Points on a hilly landscape, in no order, each with its height.
A climber steps from a point to the highest of its 2 nearest points, and stops where none of them is higher. Distance is the straight distance between rows; heights are no part of it.
j735: [ 55 104 132 118 151 159 149  92  45 184 110 134 167 134 127 111 118 136
 106  92 143  91 139 148 120 109 150 147]  (h 0.49)
j144: [147 128 168  96 139 138 151 127 108 131  89  87 127 150 149  89 128 111
 181 179 145 160 146 158 114 107 105 163]  (h 5.77)
j186: [132 125  77 135  75 128 149 123 118 102 120  69  95 125  99 139 104 111
 161 157 120  81 129 135 151 117 112 168]  (h 0.93)
j363: [ 97 116 115 147 168 112 127  88  87 159 151 177 190 117 134 118 105 102
  89  83 131  77 163 151 128 151 115  81]  (h 0.79)
j750: [ 82 154 121 126 178  88 144  92 113  83 153 186 160 107 162 139  98 121
 127 109  44  76 169 145 139 102 114 155]  (h 4.42)
j546: [127 186 152  99 171 136 129 154 133 154 132 135 114 132 168  50 118 115
 108 101 158 146 118 175  99 107  75 173]  (h 3.52)
j946: [168 135 134 178  98 106 130 143 116 120 120 132 126 107 100 180 145 107
 126 144 110 105 101 122 167 117 137 111]  (h 4.28)
j850: [117 168 133 148 171 133  95 189 129 100 176  70 118 123 114  88 101 129
 105 161 161 132 110 136  90 117 150 139]  (h 2.31)
j902: [177 136 104 191  98 117 110 149 167  99 133  71  45 141  78 114 130  86
 116 133 197 101 112 145 135 109 132 104]  (h 6.96)
j992: [106 132 171 118 147 161 153 143 133  99  84  56 159 146 126 119 133 131
 133 162 105 181 130  99 122 130 170 138]  (h 5.70)
j382: [155 118 150 157 176  57 135  92  84 128  91 187  90 124 144 152 113  97
 158 170  73  85 173 132 128  96 112 176]  (h 6.05)
j474: [143 130 156 139 148 140 142 172  69 181  99 157 122 128 133 147 122 143
 106 108 165 131  95 169 116 130 120 114]  (h 4.58)
j322: [157 159 153 130  91  84 105 187 138 150  94 126  98 174 114 106 125 165
 103 149 206 179  54 203 112 169 145 131]  (h 3.34)
j926: [ 99 140 140 146  49 114 121 105 150 133 146 112 106 119  51 181 158 126
 147 177 118 168 131 128 110  76 194 156]  (h 0.84)
j181: [100 123 116  64 150 183 106  77 145 162 117 127 156 167 163 118 131 151
  87  53 173 135 124  96 125 165 122 101]  (h 5.48)
j945: [104 167  86 108 116 173 145 146 109 140 130 130 156 103 140  86 121 112
 129  97 111 115 100 185 132 120  87 143]  (h 1.24)
j125: [ 76 140 101 103 139 137 111 123 133 143 161 189 194  74 154 112 137 166
 140  84  81 121 128 121 108 145 114 105]  (h 1.16)
j973: [ 88  98 137 124  77 173 101  98 141 159 137 137 157 155 143 111 168 141
  99  85 169 185 147 118  96 110 205 115]  (h 0.50)
j492: [ 91 125 201  96 128 131 127  50  93 140  89 123 179 117 118 148 116 149
 147 159 117 104 118 105 162 103 131 163]  (h 4.66)
j830: [150  99 163 149 123 183 139 169 148 111 127  70  96 173 103 179 120 128
 117 168 133 170 104 120 141 126 156 117]  (h 2.48)
j579: [138 155 169 109 118  96 101  93 127 144 141 178 148 107 133 100 161 159
 142 131 157 140 126 132 107 115 153 145]  (h 1.80)
j607: [105 105  94 107 163 128 142 116  74  92 105 122 150 131 147 117 104  80
 159 158 119  74 198 169 150 125  66 141]  (h 0.72)
j535: [143 152 134 131  98  90 115 167 150 162 123 136 167 134 118  72 140 158
 105 131 178 184  82 161  91 184 164 105]  (h 2.83)
j291: [185 111 159 173 117  59 162 125 137 134  95  97  69 178 129 116 141  83
 139 132 139 112 160 128 125 113 145 125]  (h 6.10)
j671: [101 160 110  80 124 157  98 133 205 117 156 105 158 157 165 107 135 158
  94  79 111 150  92 102 123 150 119 105]  (h 4.01)
j986: [ 70 132 111  76 138 150  97  63 175 142 150 122 191 142 150 109 132 169
  93  64 127 105 117  77 141 148 137 110]  (h 4.69)
j854: [178 147 160 142  89  79 134 112 154 144 111 108 112 155  99 123 141 116
 133 139 178 146 117 145 126 140 140 108]  (h 5.27)
j981: [100 123 181 117 140 166 122  82 118 125  98  96 173 124 117 149 119 133
 136 153 116 163 122  94 142 112 154 131]  (h 5.20)
j766: [139 136 134 130 131 134 154 123 101 150  75 115  98 101  71 131 115 138
 155 164 138 151 100  86 101 109 130 164]  (h 4.50)
j939: [ 64 150  60  89 149 155 170 155 136 126 115 127 181 114 145  97 125 129
 131  75  61  98 135 150 127 152  80 128]  (h 1.41)
j637: [ 87 137 102 133 130  85 117 102 129 144 147 155 202 100 150 114 144 122
  91  79  92  72 143 103 138 144 120  90]  (h 0.95)
j798: [108 122 127  85 174 163 128 109 104 132  93 107 162 151 144 159 116 144
 103  97 145 121 116  98 145 176 124  88]  (h 6.53)
j430: [112 153 135 134 172 119  96 131  92 151 148 115 113 121 141  65 113  94
 133 124 184  94 152 178  98  98  92 145]  (h 2.99)
j269: [180 110  88 143 140 114 142 112 134  79 100 129 151 108 129 130 127 104
 132 128 144 102 152 101 160 159 118  87]  (h 1.27)
j667: [161  60 145 147 113 153 124 183 168 106 146  85  47 174  89 188 143 126
 117 176 156 143 130 100 158 131 136  96]  (h 2.22)
j309: [183 105 136 180 135 116 176 171 139  94 125  78  57 169 127 108 127  94
 134 144 127  90 153 156 145 123 162 129]  (h 6.93)
j820: [ 95 119 110  91 114 131 140  51 105 165 103 144 151 125 127 105 108 143
 119  88 146  92 142 108 133 118 125 157]  (h 0.31)
j234: [115  90  77 125 112 141 149 109  90  85 104  98 125 143 138 160  81  97
 152 156  98  68 167 139 156 119 100 149]  (h 0.82)
j37: [115 114 141 151 123 148 126 102 113 146 147 162  98  97 144 189  88 131
 129 108  62 130 112 106 136  86 110 154]  (h 2.66)
j896: [109 152 152 140 136 128 101 133 149 129 174 117 149  97 137 141 127 116
  95 109  98 132  99  96 153 120 113 112]  (h 3.35)
j330: [130 108 130 107  77  71 149  68 115 184 121 142  86 171 136 119 114 145
 121  85 154  94 137 127 114 115 122 162]  (h 0.03)
j660: [175 175 143 155 134  95  93 145 120  92 108 157  72 114  89 155 179 129
 164 189 143 111 100 131 140  76 165 144]  (h 6.06)
j161: [141 112 144 109 133 114 121 131  95 161  84  91  78 140  95 118 119 131
 171 182 188 119 133 122 109 117 107 158]  (h 5.14)
j126: [142 102  85 110 121 153 151 118 153 125 114 131 178 140 167  92 147 120
 162  98 110 166 186 117 105 184 124  89]  (h 0.88)
j737: [169 136 126 184 108 119 144 124 166  97 138  64  72 160  97 137 115  77
 100 130 127  93 119 118 175 107 132 115]  (h 8.06)
j736: [168  90 155 155 142  42 120 109 130 110 136 151  95 155 161 155 117  93
 144 168  92  94 183 115 143 111 111 146]  (h 6.94)
j249: [ 49 120 133 118 178 147 124  74  83 180 153 152 204 131 140  76 116 126
  96  77 155  68 156 154 131 146 136 123]  (h 0.64)
j253: [117 153 109 104 138 201 145 131 206 105 154  98 126 156 149 145  86 168
 112  91  77 159  90  96 129 175 130 114]  (h 3.40)
j859: [108  91 121 153  89 175 102  81 101 134 136 106 133 170 137 142 132  90
 106  95 168 136 166 138 110  91 190 110]  (h 0.32)
j210: [127 115 113 107  89 179 124 124 166 144 116 127 183 167 164  80 154 135
 137  85 132 208 147 147  97 157 176  97]  (h 0.71)
j515: [ 89 146  98  91 156 133 132 116  86  86 137 118 186 133 154  92 114 111
 172 135 121  90 188 175 122 131 117 130]  (h 0.62)
j510: [133 119 124 115 132 176 172 217 182 119 144 127 100 117 165  97 135 155
 117 120  56 181 106 123 132 158  90 155]  (h 2.01)
j212: [133 157 105 102 145  89 139 103 102 113 169 199 144  91 157 132 124 131
 181 138  68  95 157 160 128 145  97 152]  (h 3.86)
j197: [151 114 162 105 142 165 182 164 127  99  59  68 101 166 133 107 130 126
 147 163 138 157 126 126 137 123 122 157]  (h 6.46)
j52: [ 90 123 127 121 178 133 139 183  88 157 136 153 135 140 153 124 131 123
  90  73 132 121 139 158 103 127 101 106]  (h 5.33)
j16: [114 146 106 119 162  74 132 143 110  59 134 142 121 108 145 133 125 115
 147 148  76  67 169 116 131  84 124 171]  (h 4.95)
j27: [184 116 118 130 106 138 161 210 189 148 164 135  63 110 128 111 147 158
 110 132 102 171  74 128 143 185  98 132]  (h 2.56)
j285: [186 139 142 137 109 105 131 109 156 117 136 199 136  85 156 143 162 122
 156 125  82 180 130 114 144 135 112 115]  (h 2.34)
j980: [ 99 100  92 115 104 206 129  86 112 132 137 104 138 176 176 131 110 108
 130  63 115 135 184 128 101 109 166 124]  (h 0.20)
j961: [165 143 129 197 123  83  65 110 116 119 142 194  63  88  86 185 146 120
 165 193 110  98 111  96 126  73 169 144]  (h 6.87)
j622: [ 97 149 128 134 154 122  99 179 149 122 162  60 151 154 133  74 122 126
  79 133 160 163 116 126  72 155 170 112]  (h 2.13)
j216: [109 155 164  94  79  81  97 141 164 138 146 138 161 124 133 104 189 163
 126 137 131 188 113 118  98 112 159 145]  (h 1.40)
j913: [134 130  90  92 148 105 150 184 130  96 169 156 126 107 163 118 138 130
 174 133  87  99 160 173 137 170  58 133]  (h 3.31)
j281: [126 135 154 125 172 108 122 101 101 160 129 189 123  93 142  97 131 117
 128 112 132 131 151 110 103  98 109 159]  (h 2.38)
j345: [183 159 144 143 117 135 129 164 107 170  86 162 101 131 111 118 118 148
 115 124 196 169  56 179 115 143 127 130]  (h 3.90)
j391: [124 150 174 111  88  92 121 143 200 106 143 105 117 170 105 135 164 158
 108 148 134 205 110 118 113 125 181 125]  (h 1.14)
j758: [199  92 106 179  97 121 163 151 157 122  79 105  52 112  52 138 151 120
 145 163 162 143 114 104 140 138 147 109]  (h 1.72)
j256: [150 108 100 195 123  96  94 105 111 107 159 172 108  75 107 174 110 129
 151 159  93 108 146  83 105 103 165 131]  (h 7.73)
j8: [176  91  90 159 120  99 120  96 148  74 167 131  93 142 142 142  92  96
 155 161 101 112 191 105 123 126 113 135]  (h 7.77)
j967: [114 106  95 138 188 101 123  99  80 132  95 206 122  71 119 118 107  99
 114 125 128 100 164  92 114  86  82 161]  (h 1.91)
j67: [131 119 104 114  86 143 153 157 125 131  94 112 156  95 104 146 139 154
 127 130 122 150  89 109 143 169 116 100]  (h 3.51)
j365: [108 106 161 147 114 147  80  91 126 143 139 128 113 115 120 194 122 103
  97 119 113 126  98  84 162  75 113 138]  (h 2.97)
j997: [164 112 123 177 110 109  81  84 168 101 206 134  94 112  99 170 101 117
 151 169 115 137 147  85 120 124 146 115]  (h 8.71)
j977: [118 150 142 131  76 100 125 147 198 100 169 103  69 156  63 173 144 145
 143 179 123 167 131 127 111  96 183 148]  (h 0.94)
j756: [115 107 155 141 135 131 132  96  86 145 146 202 111  94 134 203  96 189
 146 105  88 134 104 106 111 105 163 135]  (h 2.30)
j166: [ 88 132  96  80 160 153 161 191 158 128 134 125 150 111 154 111 121 172
 138 113  64 146 113 114 115 181  87 127]  (h 1.64)
j438: [109  94 144 124 135 103 130  66  61 139 101 206 148 109 154 163 106 123
 151 150  68  82 165 137 149  84 107 170]  (h 5.15)
j595: [112 143 141 119 143 120 122 136 135 165 142 104 179 147 133  50 118 153
 105 122 170 171 121 142  63 195 169 100]  (h 2.43)
j533: [142 160  70 126  65 140 140 136 137 125 144  90 115 109 109 103 123 126
 159 129 138 117 109 175 125 137 109 145]  (h 1.07)
j651: [148 165 140 138 188 138  95 191 103 111 144  96  99 115 126  99 104 116
 140 166 172 100 106 166 124 111  95 145]  (h 2.61)
j554: [111  98  92 107 147 164 118 190 119 118 121  62 112 157 150 115 139 107
 100 124 175 125 133 148 136 164  97 100]  (h 6.73)
j21: [151 177 123 148 148 112 104 138 114  55 132 126 100 114 119 145 138 126
 160 162 123  86 133 122 137  60 160 155]  (h 5.49)
j698: [158 157 153 164 133 141 114 168 139 116 150 103 146 108 110 150 124 105
  92 150 117 129  67 138 176 139 112 101]  (h 3.79)
j654: [128 142 176  87 200 166 143 129 118 150  79 135 142 144 148 122 116 133
  88  98 158 152  98 109 138 149  87 111]  (h 5.41)
j450: [115 105 141 127 133 137 129  88  82 164 149 210 158 104 142 151 124 198
 118  79 134 121 121 108 108 128 177 114]  (h 1.87)
j924: [152  87 120 148  69 134 133 158 168 106  92 104  54 140  60 186 166 114
 131 169 156 151 132  97 154 107 135 110]  (h 1.97)
j407: [161 123 109 136  54 104 150 180 170 153 142 112 106 113  94 153 162 144
 124 148 122 159  76 143 144 177 111 106]  (h 3.09)
j672: [ 76 118 136 105 116 144 106  93 109 187 169 198 195  98 146 111 153 201
 118  89 146 109 123 132 125 143 152 128]  (h 1.49)
j163: [132 101 175 146 104 155 101 108 142 133 145  86  94 165 112 202 104 104
 123 158 127 138 117 116 167  87 115 127]  (h 2.73)
j537: [120 129 115 100  93 153 128 124 117 139  73 111 136 103  54 162 145 168
 151 164 169 154  82  99 130 137 137 125]  (h 3.94)
j686: [168 151 113 109 121  94 146 172 169 112 151 170 138  90 168 108 175 126
 146 119  82 145 120 149 159 162  71 119]  (h 2.81)
j89: [ 82  98 103 116 197 152 140 227 111 132 135  97 128 137 154 120 141 106
  84 100 136 120 135 153 124 178  78  96]  (h 6.07)
j292: [140 119 112 141 107 126  95 170 141 117 152  85  88 150 132 130 147 105
 101 115 185 122 128 147 123 132 120  90]  (h 7.59)
j258: [ 72 127 182 108 156 111 146  59  73 155 116 176 185 108 137 139 121 169
 133 122  88  83 131 127 157 108 133 164]  (h 4.35)
j869: [146 171 177 123 180 187 130 131 144 156 126 138 134 133 151 101  80 117
 106 108 130 179  84 135 123 119  93 155]  (h 4.33)
j661: [137 151 134 135  67  83 124  97 136 122 138 106 159 135 103 137 151 117
 128 134 147 108 118 143 144 129 166 106]  (h 4.76)
j254: [149 114  92 110 139 140 111  79 144 101  99 171 195 124 165 115 140 111
 147 102 134 129 183 107 149 164 114  68]  (h 1.05)
j507: [174  94  79 174 108 137 173 133 136  90  89 101 114 115  92 123 144 101
 134 128 135 137 150 104 138 152 163  94]  (h 1.47)

Where does a climber stop that starts at each point below?
j212 => j997
j896 => j737
j186 => j197
j210 => j365
j622 => j292
j850 => j798
j820 => j365
j258 => j997
j27 => j197
